Each scene shows the same named points in several views. A view is turned or mirrored, shifted and resized as a whole, has a little noise and may leave points out.

Scene 1
View 1
sili: [ 7 -2  0 -6 -1 -1  0  1  5  5  4  1 -3 -5 -6  6 -2  1 -5  2  0 -3 -1  3
 -8  1 -8  1  7 -3  0  0 -7 -1  0  5 -3  2  2  5 -4  1 -5  3  3 -4  1 -4
  6 -3  0 -6  1  7]
rok: [ -1   4  12  -1  -1   5  10  -1   7   1  -6   1   3   3   3  -3   4   7
   8   8   1   8   5   7   1   2  -3   0   4  -8  -8   3  -3  -5   4   0
   3   3   0   8   5   1  -4   7  -4   3  -6 -13   6   4  -4  -1  -3   1]
Tono: [  5  -8   3  -8  -5  -2   1   2   0   7   9  -2  -7  -9 -12  14  -1   5
  -3   7   2  -2   1   6  -9   3  -8   3   9  -3   0   1 -12  -2  -4   6
  -3   0   2   5  -8  -3  -9   2   6 -10   5   2   7  -9   3 -10  -2  12]
Zim: [ 13   3 -10  -2   5  -4  -4   2  11   4   0   6  -3  -4  -3  -3 -10  -8
 -10  -4  -5  -6  -5  -4 -11  -2  -8  -4   6   0   5  -6   2   2   2   3
  -3   6   4   3  -3   4   5   2   0   3  -2 -10   1   4  -4  -4   8   2]
pitiv: [  7   4   0  -1   2   2   2   3  11   2  -6   5   4   1   7 -10  -2  -4
  -6  -4   0  -1  -2  -1  -3  -3  -4  -2   1  -4  -4  -8   3  -3   4   0
   3   7   6   5   2   4   3   6  -9   8  -7 -16   5   8  -8   2   5  -4]
leb: [ 4  0  5 -5 -2  1  4  0  4  4  2  0 -2 -3 -5  5  0  5  1  8  0  2  2  6
 -6  2 -7  1  6 -4 -3  2 -7 -1  1  4 -2  3  0  7  0  1 -5  3  2 -4  0 -6
  5 -2 -1 -6 -2  6]
Vupo: [-1 -3 15 -5 -5  6  9  0  3  2  0 -3  1  0  0  3  7  9  5  9  4  6  4 10
  0  3 -4  2  4 -7 -9  2 -9 -6  0  2  3  1  0  7  1 -1 -9  6 -2 -2 -2 -8
  9 -1 -2 -4 -5  5]
kelun: [ 10   1  -4  -3   2  -2  -1   2   8   4   1   3  -3  -4  -4   0  -6  -3
  -6   0  -3  -4  -2   0 -10   0  -8  -3   7  -1   3  -3  -1   1   2   3
  -2   5   3   5  -3   4   1   2   1  -1  -1  -8   3   0  -2  -5   4   3]
bidu: [ -2  -6  16  -8  -6   5   8   1   2   4   1  -4   2  -3   1   6  10  10
   3   7   7   5   4   9   0   3  -4   5   4  -9  -9   0 -11  -8  -1   1
   4   1   1   6  -1  -3 -10   5  -2  -4  -1  -3  11  -3  -2  -3  -6   6]
Guzev: [ 1  0  9 -4 -3  3  7  0  2  3  1 -1 -1 -2 -2  4  3  7  5 10  2  5  4  8
 -2  4 -6  1  6 -5 -6  3 -8 -4  1  1  0  1  1  7  0  1 -7  4  1 -4  0 -7
  7 -1 -1 -5 -3  7]
kab: [  8   5   1   0   4   1   3   3  14   0  -9   6   5   2   8 -13  -2  -5
  -3  -5  -1  -1  -1  -2  -2  -4  -5  -4   1  -5  -4  -7   5  -2   5  -2
   2   8   5   5   3   5   6   6  -8  10  -9 -19   3  10  -8   3   5  -6]
pud: [ 20   2 -23  -3   6 -11 -11   1   6   8  11   5 -13 -10 -19  11 -21  -8
 -11   1 -12 -14  -9  -5 -23   2 -14  -5  14   8  16  -1  -1  10  -1   9
 -11   4   2   3  -9   5   2  -1  13  -9   6  -1  -4  -5   3 -14  10  13]
nudat: [  0  -3  12  -5  -3   4   7   2   4   2  -1   0   4   0   2   0   7   6
   2   3   4   4   4   6   0   2  -3   2   4  -7  -9  -1  -6  -7   0   0
   4   3   1   6   0  -1  -6   5  -5   0  -3 -10  10   1  -4  -2  -4   2]
nek: [ -1   3   9  -1  -2   4   8  -2   4   3  -2  -1  -1   1  -4   2   3   7
  10  13  -2   6   5   9  -2   5  -5   1   7  -6  -4   6  -6  -2   3   1
  -2   2  -1   9   4   1  -5   6   2  -2  -3 -10   5   2  -1  -4  -4   6]
View 2
Guzev: [  1   1 -13 -10   7  -2  -6   4   1 -10  -8 -19  -7 -13   2  -1   5   1
  18  -5   0   3  -2   1 -18   2  -8   1   3  -3   4   1  -3   0  -6  10
  -9  -2   8   2  -7   8   5  -6  17   5 -17   4   8  -9   7  13  -6   7]
pitiv: [ -6  -7  13  -3  -7  -6  19  10  -4 -12  -7  25  -2   7  16  -4  -6  -1
 -12   7 -14  -5   9  -3  -2   2   4   5   1 -13 -15   9 -11  -8   3   4
   3   6   5  10  -9 -15   9  -6   2   5  -6 -13  -3  -5  -4   5 -19  -8]
nudat: [  0   3  -7  -6   7  -9  -2  11   0 -12 -12 -10 -13  -1  12   4   3  -1
  12  -5  -3   6   5   3 -18   7  -6   1   1  -4   0   5  -7   0  -7  -1
   2   1  13  14  -6  -2  14  -8  11   9 -15  -3   6 -14   3  17 -12   5]
rok: [ -8  -2  -6 -12   5  -9   2   1   2 -17  -9  -3  -7  -1  12   3   4   9
  12   2 -12   8   0   2 -20   5  -5   8   3  -3  -8   6  -2  -7  -6   7
  -4  -5  18  15 -19  -2  18 -11  15   9 -14   1   9 -15   5   6 -14   0]
leb: [  5   1  -8 -10   3   5  -4   6  -2  -6  -8 -13  -3 -15  -2  -4   3   0
  13  -4   0  -5  -2   0 -12   0  -9  -3   7  -9   4   1  -7  -1  -6  12
  -9   1   5  -3  -4   9  -1  -1  13   3 -13   3   7  -6   4  12  -6   3]
sili: [ 11  -1  -2  -5   1   9  -1  11  -4  -4  -7  -8   0 -18  -2 -10  -3  -4
   7  -6   3 -12   3  -1  -5  -2  -8  -7   7 -15   6  -2 -11  -1  -3  10
 -10   6  -5 -11   4   8  -9   4  12   0 -13  -1   2   0   4  13  -5   3]
pud: [ 21 -10   8   1 -14  40   8   5 -10   9   7   7  22 -42 -22 -33 -12  -9
 -11   3   1 -37  -1  -9  22 -15  -4 -15  17 -34   9  -7 -18  -6   5  37
 -23  12 -31 -50  16  21 -45  25   6 -12  -4   0  -9  17  -1   1  -1  -6]
nek: [ -3   1 -13 -15   6   0  -8  -2   3 -12  -7 -14  -3 -13   0  -1   5   7
  15   4  -7   0  -4   0 -21   3  -8   4   5  -5  -1   3  -1  -7  -6  13
 -14  -7  11   1 -17   8   9  -8  18   5 -15   6   9  -9   9   6 -10   2]
kelun: [  8  -6   4  -1  -5  10   8   9  -5  -5  -5   6   4 -13   0 -12  -4  -4
  -4   3  -6 -14   3  -5   1  -2   0  -3   6 -20  -3   2 -13  -7   1  15
  -6   6  -6 -10   0   2 -11   4   7  -1 -10  -3  -3   2  -1   7 -12  -3]
Zim: [  6  -8  15  -1 -12  15  16   8  -7  -4  -3  23   9 -11   2 -19 -11  -7
 -14   7  -9 -20   5  -5   9  -5   3  -5   8 -24  -7   3 -16  -9   6  18
  -6   8 -12 -15   0  -4 -13  10   2  -2  -5  -9  -8   7  -5   2 -13  -7]
Tono: [ 20   5 -13  -4   6  11 -10  12  -3   0  -8 -29   0 -25 -12  -9   0  -7
  18 -14  11 -10   0   1 -10  -1 -15 -12   8 -11  19  -7 -10   8  -7  11
 -10   6  -4 -15  12  18 -17   6  15  -1 -17   4   5  -2   4  19   3  10]
kab: [-10  -8  14  -4  -7  -3  22   8  -3 -14  -7  30  -4  10  18  -5  -5   1
 -15  12 -19  -5   9  -2   0   4   7   9  -1 -15 -19  14 -10 -14   5   5
   2   2   6  11 -15 -17  13  -4   0   6  -5 -11  -3  -6  -4   0 -22 -11]
Vupo: [ -4   2 -12 -11   9  -9  -6   4   4 -14 -11 -15 -12  -4   8   5   5   5
  18  -2  -4   6   1   3 -24   7 -10   5   1  -3  -2   5   0  -1  -7   4
  -3  -3  16  13 -12   2  17 -11  16  10 -17   2  10 -13   7  13 -11   6]
bidu: [  5   7 -14  -8  12 -11  -8  12   1 -10 -14 -25 -15  -6   8   5   6  -4
  23 -13   6   7   2   5 -23   6 -13  -2  -2  -1   8   1  -3   8 -11  -4
   2   1  14  13  -1   4   8 -12  16  11 -22   1  10 -11   5  24  -4  10]
View 3
pud: [-21  15 -17  13  -4 -17  47 -30  -7   2   0  21 -23   2  21  -2   8  -8
  -6  16 -10   1 -11 -15  13  13 -24  27 -11  -3 -23  22  10  -2  23 -36
  14 -17  17  16   8 -13   1  23 -42 -11  31  18  -7   1  26   7 -29 -41]
kab: [ -5 -10  11   8  -5  -8 -27 -14 -29   2  -4  12   4 -12  -4   2 -13   3
   2  -5  -2  14  -4   0  -1 -12  -7 -25 -22  11   5   5   1  27   2 -11
   4   2 -14  -2   6 -20 -14   0   6  20  -3  19  -8   7   2   6  11   5]
sili: [-11   0  -9   6 -10 -10  19 -11  -1  -2  -3  10  -4   7  10   4  10   2
  -3  -2   5   5   0  -4   6   4  -9   4   2   0  -6   5   6   4   1 -11
  -1 -10   2  -3   1  -1   1   2  -6   0   7  -2   2   0  -4   2   0 -11]
rok: [-12 -10  15  -1  -7  -9  -8  -4 -10   3   0   1  12   8  -3  13  -4   6
   5  -6   4  15   2   3  -1  -1   1  -6   4  11  12   2  -3  13  -3   7
 -15  -4 -12  -9   3   1  -3 -15  12   8 -11  -1   3   7 -22   2  14  15]
bidu: [ -7  -7  -6   1 -16  -9   6   0  10  -2  -2   0  11  15   4   9  14   6
   2 -13  16   4   7   5   2   2   3  -5  16   1   4  -2   4   2 -12   8
 -11  -8  -6 -19  -5  13   3 -13  16   3  -8 -20  12   1 -28  -3  17   5]
nek: [-19  -6  22  -1  -1 -13   7  -9  -5   8   5  -1   7  15   4  14  -6   3
   6  -1   0  15   1  -2   1   7   1  13   9  15  11   9  -6  11   6   4
 -18 -11  -5  -4   5   4   3 -18  -2  -1  -7   0   1   6 -20  -1   4  13]
Vupo: [ -9  -6   3  -1 -13 -10   4  -2   4   1  -2  -1  10  14   2  14   7   7
   2 -11  11   8   6   4   1   2   2  -1  12   5   6  -1  -1   4 -10   6
 -14  -8  -7 -15  -2  10   4 -14  12   3 -10 -14   8   1 -26  -2  13   9]
leb: [-14  -2   2   2  -9 -11  14  -8   1   2   0   4   3  11   7   6   7   3
   0  -3   5   7   1  -2   3   4  -3   7   7   4   1   6   2   3   0  -1
  -8 -10  -1  -5   3   3   1  -6  -1   1   0  -4   4   3 -13   1   4  -2]
pitiv: [ -5 -12   6   7  -7  -7 -21 -14 -24  -1  -2  10   2  -8  -2   3  -9   3
  -1  -5   0  12  -1   1   2 -12  -9 -26 -18   7   2   2   2  23   1 -12
   5   1 -13  -3   6 -18 -15   1   5  18  -3  16  -4   6  -1   6  12   3]
kelun: [-12   1  -4   8  -8 -11  10 -17 -12   0  -1  12  -5   2   7   0   2   1
   1   0   0   6  -3  -5   5   0 -11  -2  -8   3  -7   8   5  11   6 -15
   4  -5  -1  -1   4 -10  -5   4 -11   6   8  11  -3   3   4   4  -1 -11]
Tono: [-14   5 -20   4 -13 -12  34  -9  14  -3  -2   5  -2  17  13   3  24   0
  -3  -2  11  -1   4  -3   7  11  -4  14  16  -5  -8   6   8 -10  -3  -8
  -5 -15   5  -9  -2  10   7   1  -6  -7   8 -14  10  -2 -10  -1   0 -17]
View 4
Vupo: [ -8   0  -2   3   4   5   0  -2  -1   4   4   2   4   9 -11   1   8   0
   3   7  -5   6  -1   7  -6   0  -3  -9   2   4  -6  -6  -6   3  -6   4
   1  -2  -5  -6  -3  -5   6   0   2   3  -3  -6  -4   5  -7   3   4  -1]
rok: [-11   1  -1  -1   1   5  -1  -8   2   6   3   5   1   7 -11   7   8   2
   5   5  -1   6  -1   4  -3  -2   0  -9   2   5  -8  -6  -3   1 -10   2
   6  -7 -11  -7  -4  -6   7  -2   0   2  -2  -5  -4   1  -7   0   0   7]
leb: [-5  0  2  3  5  7 -4  2  1  4  4 -1  3  0 -7  4  6 -3 -1  9 -1  8 -5  5
 -3  1 -3 -2  3  3  0 -4 -4  2 -2 -2  0 -1 -1 -1 -2 -5  2  0 -1  0  1 -6
 -5  1 -4 -3  1  3]
nek: [ -8   3   1   0   5   6  -3  -3   2   6   4   1   3   3 -12   7   8  -1
   1  10  -4   8  -7   5  -5  -1  -3  -5   4   5  -5  -6  -4   2  -6   0
   2  -2  -7  -5  -5  -6   7  -2  -1   4   1  -5  -7   2  -8  -1   1   5]
Tono: [-2 -1  4  7  9  7 -5 10 -2  2  5 -5  6 -1 -5 -4  5 -7 -7 15 -4  7 -6  8
 -6  4 -8  2  3  3  5 -2 -8  3  2 -3 -8  7  8  4  2 -4 -1  3  1  2  2 -8
 -5  6 -2 -4  5 -7]
Guzev: [-7  2  2  2  5  7 -3 -1  2  6  4  1  2  2 -9  5  7 -1 -1 10 -2  8 -7  5
 -4 -1 -3 -4  4  3 -3 -4 -3  3 -5  0  1 -2 -5 -4 -4 -6  5  0 -1  2  1 -5
 -7  3 -7 -2  1  6]
nudat: [-8 -2 -2  3  2  4  2 -4 -1  3  3  3  3  8 -8  0  8  0  4  3  0  5  3  6
 -3  0 -1 -9  0  3 -6 -4 -6  3 -9  3  2 -4 -5 -4 -1 -5  5  1  2 -1 -5 -6
 -1  3 -4  0  1  0]
pitiv: [-10  -3   1   2  -3   5  -1  -5   1   4   2   5  -2  -1  -1  10   1   1
   5 -10  10   5   7  -3   6   0   7  -6   0   1  -2  -1  -2  -2 -10   0
   6 -12  -6  -1   0  -6   1   5  -5  -9  -3  -7   2  -4   2  -6 -10  14]
kab: [-11  -3   2   0  -6   3  -1  -9   1   4   2   6  -4  -1   0  12   3   1
   7 -11  12   5   6  -4   5  -1   7  -6  -1   2  -4   1  -1  -4 -12   0
   8 -15  -8  -2  -1  -6   2   3  -5  -9  -2  -5   1  -6   2  -8 -10  18]
bidu: [ -8  -2  -4   5   4   5   1  -1  -2   3   4   1   6  11 -11  -5   8  -1
   2   7  -5   4   1   9  -6   1  -3  -9   1   4  -5  -6  -8   5  -6   6
  -1   0  -3  -3  -1  -4   5   1   5   3  -5  -7  -2   6  -6   4   6  -7]
sili: [-4 -1  5  5  5  7 -5  6 -1  3  5 -3  3 -3 -2  2  4 -5 -4  6  2  7 -5  3
 -1  4 -4  0  2  2  4 -2 -5  1 -2 -4 -3  0  4  3  1 -5 -1  3 -1 -3  2 -7
 -4  2 -1 -6 -2  2]
Zim: [ -4  -2   9   3  -2   7  -7   2   2   4   2   1  -3 -11   5  12  -1  -4
  -1  -6  13   7   1  -5   7   4   4   2   1   0   6   1  -1  -5  -6  -7
   1 -10   2   5   2  -5  -4   7  -8 -12   4  -8  -1  -6   7 -14 -13  18]
View 5
Vupo: [  1   3 -17  -5  -2   1  -4   1  -3   0   7  -4  -3   4   5   0   4   1
  -1  -8   5  -2   2  -4   5  -2   1   9   0   2 -13  -4 -10   7   8   5
   4  -2   7   0  -6   5  -1   7   5  -1  -1   7  -4  -1 -20  -3  -3   1]
rok: [  0   8 -13  -2  -4  -2   4   1  -3   2   4 -10   0   3   3 -10   5   0
   1  -6   3  -4   4  -8   8   2  -2   1   5  -3  -9  -6  -8   5   7   9
   9  -2   9   3  -3   2  -2   6   9  -1  -1   7  -4  -3 -19 -11   4   5]
sili: [ 3 -2 -2  3 -2  2 -1 -2  4  3  1  6  3  0  5  0  5  1 -6 -2 -1 -2  6 -9
 -3  4  1 12 -6  7 -3 -2 -4  5  2  2 -2  0  2 -1  9  4 -4 10  0  1 -1  3
 -3 -1 -5  6 -1 -2]
Zim: [  7  -1  12   5  -2  -1   8  -5   4  10  -9   3   0  -7   0  -9  -1  -1
 -11   0  -7  -4   8 -20  -8   4  -1  -1  -4   3  15   6   1   7  -9   3
   0   3  -2  -6  15  -3 -11   9  -4   4   0   7   0   1   4   0   9   1]
pud: [ 10 -13  25  12   0   4   6  -6  11  10  -7  20   7  -8   6   2   6   2
 -16   6 -12   0  11 -16 -16  12   1  19 -16  17  18   2   5   7 -10  -3
 -11   5  -8  -6  31   1  -7  16 -12   7   0  -2   0   2  20  26   2  -7]
leb: [  3  -1  -6   1  -2   1  -1  -1   1   2   4   1   0   2   4   0   4   1
  -4  -5   0  -2   4  -7  -1   2   0  10  -3   5  -5  -3  -7   6   4   4
   1   0   4   0   4   5  -2   9   2   0  -2   4  -3  -1 -11   3  -2  -1]
Guzev: [  2   1 -11  -2  -2   0  -2   0  -1   1   5  -1  -1   4   5  -1   6   1
  -3  -5   3  -1   4  -6   2   1   1  10  -1   4 -11  -5  -9   6   6   4
   3  -2   6   3  -1   5  -2   8   4   0   0   5  -5  -1 -16   0  -2   0]
Tono: [  5  -8  -6  -2   2   4 -10  -1   2   0   6  11   0   4   8  12   4   2
  -9  -7   2   2   2  -4  -7   0   4  20  -9  10  -8   1  -8   6   4  -2
  -8   0  -1  -4   4   8  -4  10  -5   1  -2   2  -5   0  -9  15  -8  -6]
kelun: [  5  -2   5   2  -2   0   4  -3   3   7  -4   2   0  -3   1  -6   2   0
  -9  -2  -3  -2   6 -14  -6   3   0   4  -4   3   6   3  -2   6  -3   4
  -1   1  -1  -4  11   0  -8   9  -1   2  -1   6  -2   1   0   2   5   1]
kab: [  3   9   0  -1  -3  -7  12  -3  -2   8  -6 -11  -4  -6  -3 -19  -5  -3
  -5  -4  -3  -8   7 -20   0   1  -3 -14   5  -8   9   4  -2   7  -4  11
  11   2   4  -4   4  -6 -11   4   5   3   0  11   0  -1  -7 -18  14   8]
nek: [  0   3 -11   1  -3   1   2   0   0   3   6  -4   3   4   6  -5   9   1
   2  -2   2  -2   6  -5   7   6  -2   9   1   3 -10  -8  -7   6   8   6
   5  -1   9   4   1   5   0   9   7   0  -1   4  -4  -2 -16  -2   0   1]
nudat: [  0   5 -17  -8  -2  -1  -3   0  -5   0   2  -7  -7   3   2  -5  -3  -1
  -3 -12   5  -3   2 -10   3  -6   2  -1   2  -6 -10   2 -10   6   5   8
   7  -1   5  -2  -9   3  -6   2   5  -1  -2  11  -6   0 -21 -13   1   5]
pitiv: [  3   7  -1  -1  -3  -5   7  -2  -1   7  -5  -8  -5  -5  -3 -15  -5  -2
  -6  -6  -2  -7   6 -19  -2  -1  -2 -11   3  -6   7   5  -4   8  -5  10
   8   2   3  -4   4  -5 -11   4   3   2   0  10  -2   0  -7 -15  12   7]
View 6
bidu: [ -6   1  11 -16 -19   3  17  14  12 -12  -4  -2   4 -10 -10  11   4  10
  12   4   1  -1  -6 -13   2   5  -8   6  -5   0  -2   0  -8   7  -5   3
 -10 -16  -6   0   5 -25  11   2  13  13   4   8 -16  14   9 -12 -10  -6]
Zim: [  4   5   1   7   6  -3  -8   9  -6   3  -4 -13  -8   9  -4  -2  -5  -5
  -4  -4  -7   8 -12  -9   6  -3  11 -15  13   6  -5  -3  -2  -2 -13   0
  10   8  -6  -4 -25  20  -5   1   1 -11  -7   6  11   5   3   2 -11   0]
rok: [ -8   4   0 -12 -17  13   5   8  14   7   4   7  -6  -1  -3   8   1   8
  -4  -1   2  -7  -3 -16   1   6  -1   1  -1  10  -6   1  -7   2   2   4
  -4  -7   1  -2   7  -5  12  -5  13   9   9   9 -15   4   9 -10  -3   2]
Guzev: [ -6  -1  10 -11 -15   2   6   9  12  -3   3  -8   0  -2  -7   6   1   3
   4   4   2  -2  -9  -7  -4   3  -6   2  -2   7  -3  -1  -4   0  -3   1
  -2  -9  -4  -2   0 -15   7  -3   6  10   8   8 -14   9   8 -10  -9  -3]
Tono: [ -2  -2  19  -8  -8 -12   8  16   8 -18  -3 -19   8  -4 -13   3   3  -4
  15   7  -2   8 -14  -2   1  -2  -7   2   0  -2   1  -2  -3   0 -12   0
  -3 -11 -11   0 -14 -20   0   0   3   8  -1   8  -4  13   6  -6 -19  -8]
kelun: [  1   3   6   0  -1  -3  -5  11   0  -2  -2 -12  -5   5  -6  -2  -2  -3
   0  -1  -4   5 -12  -7   3  -1   5  -9   9   5  -2  -3  -3  -1 -12   0
   7   3  -6  -5 -18   7  -2   0   1  -3  -2   5   3   6   4  -3 -12  -2]
leb: [ -6   0  11  -9 -10  -2   2  12   9  -5   2 -11   1   0  -8   4   1  -1
   4   3   0   1 -11  -6  -2   1  -3  -2   1   7  -3   0  -2  -1  -8   1
   1  -7  -5  -2  -8 -13   5  -4   2   6   4   8  -8   6   6  -9 -12  -3]
pud: [  4  -5  21  14  15 -26 -22  13  -7  -3   5 -45   3  15 -12 -15  -6 -25
   3   5  -6  14 -27  15  -4 -10   7 -18  14   4  -5  -4  10 -11 -25  -5
  22   9 -14  -6 -46  11 -18  -3 -21  -8  -7   5  19   5  -6   4 -29  -6]
Vupo: [ -8   1  10 -16 -18   4  12  11  13  -7   1   0   1  -6  -8   9   4   7
   6   5   1  -2  -5 -12  -1   6  -7   4  -4   6  -2  -1  -6   4  -1   4
  -6 -13  -4  -1   4 -20   9  -2  10  11   8   7 -16  10   9 -11 -10  -3]
sili: [ -1   1  12  -3  -5  -7   3  14   4  -8  -2 -15   2   1  -9   1   1  -2
   6   3  -3   6 -13  -5   1  -1  -1  -5   4   2  -2  -1  -2   0 -13   1
   3  -4  -8  -3 -16  -5  -1   0   1   2  -1   7  -1  11   5  -3 -16  -4]
nek: [ -9   0   9 -12 -17   5   0   8  16   3   8  -5   0   0  -7   5   2   2
   0   3   2  -9  -8  -7  -5   5  -7   1  -2  11  -3   0  -2   0  -2   4
   0  -9  -1  -3   0 -11  10  -6   2  11  12   6 -15   4   7 -10  -9  -3]
nudat: [ -5   4   4 -13 -14   8  12  11   8  -5  -5   3  -1  -5  -6  10   2  10
   5   1  -1  -1  -5 -17   5   7  -3   2   1   3  -2  -1  -8   5  -3   4
  -6 -10  -2  -1   2 -12   8   0  15   7   4   7 -11  11  10  -9  -6  -1]
kab: [  0  11 -13   0  -2  16  -3   5  -1  10  -5  12 -18   6   0   5  -4  10
 -11 -10  -8   0   0 -27  10   5  14 -12  13   9  -4  -3 -10   4  -4   3
   2   7   4  -6  -7  23   4   0  15 -10  -1   7   4   1   9  -1   3   6]
pitiv: [  0   9  -9  -2  -1  12   0   8  -2   6  -8   7 -14   5  -1   6   0   9
  -8  -8  -8   3  -2 -24  11   4  12 -11   9   7  -3  -4  -9   4  -6   1
   1   2   1  -6  -6  19   3   2  14  -9  -3   8   2   6   8  -1  -1   5]

Which points are out of place in each view (at most two, in the order of its rows)? Write none if all are in place.
view 1: none
view 2: Vupo
view 3: nek
view 4: Guzev, Zim
view 5: sili, nudat
view 6: Tono
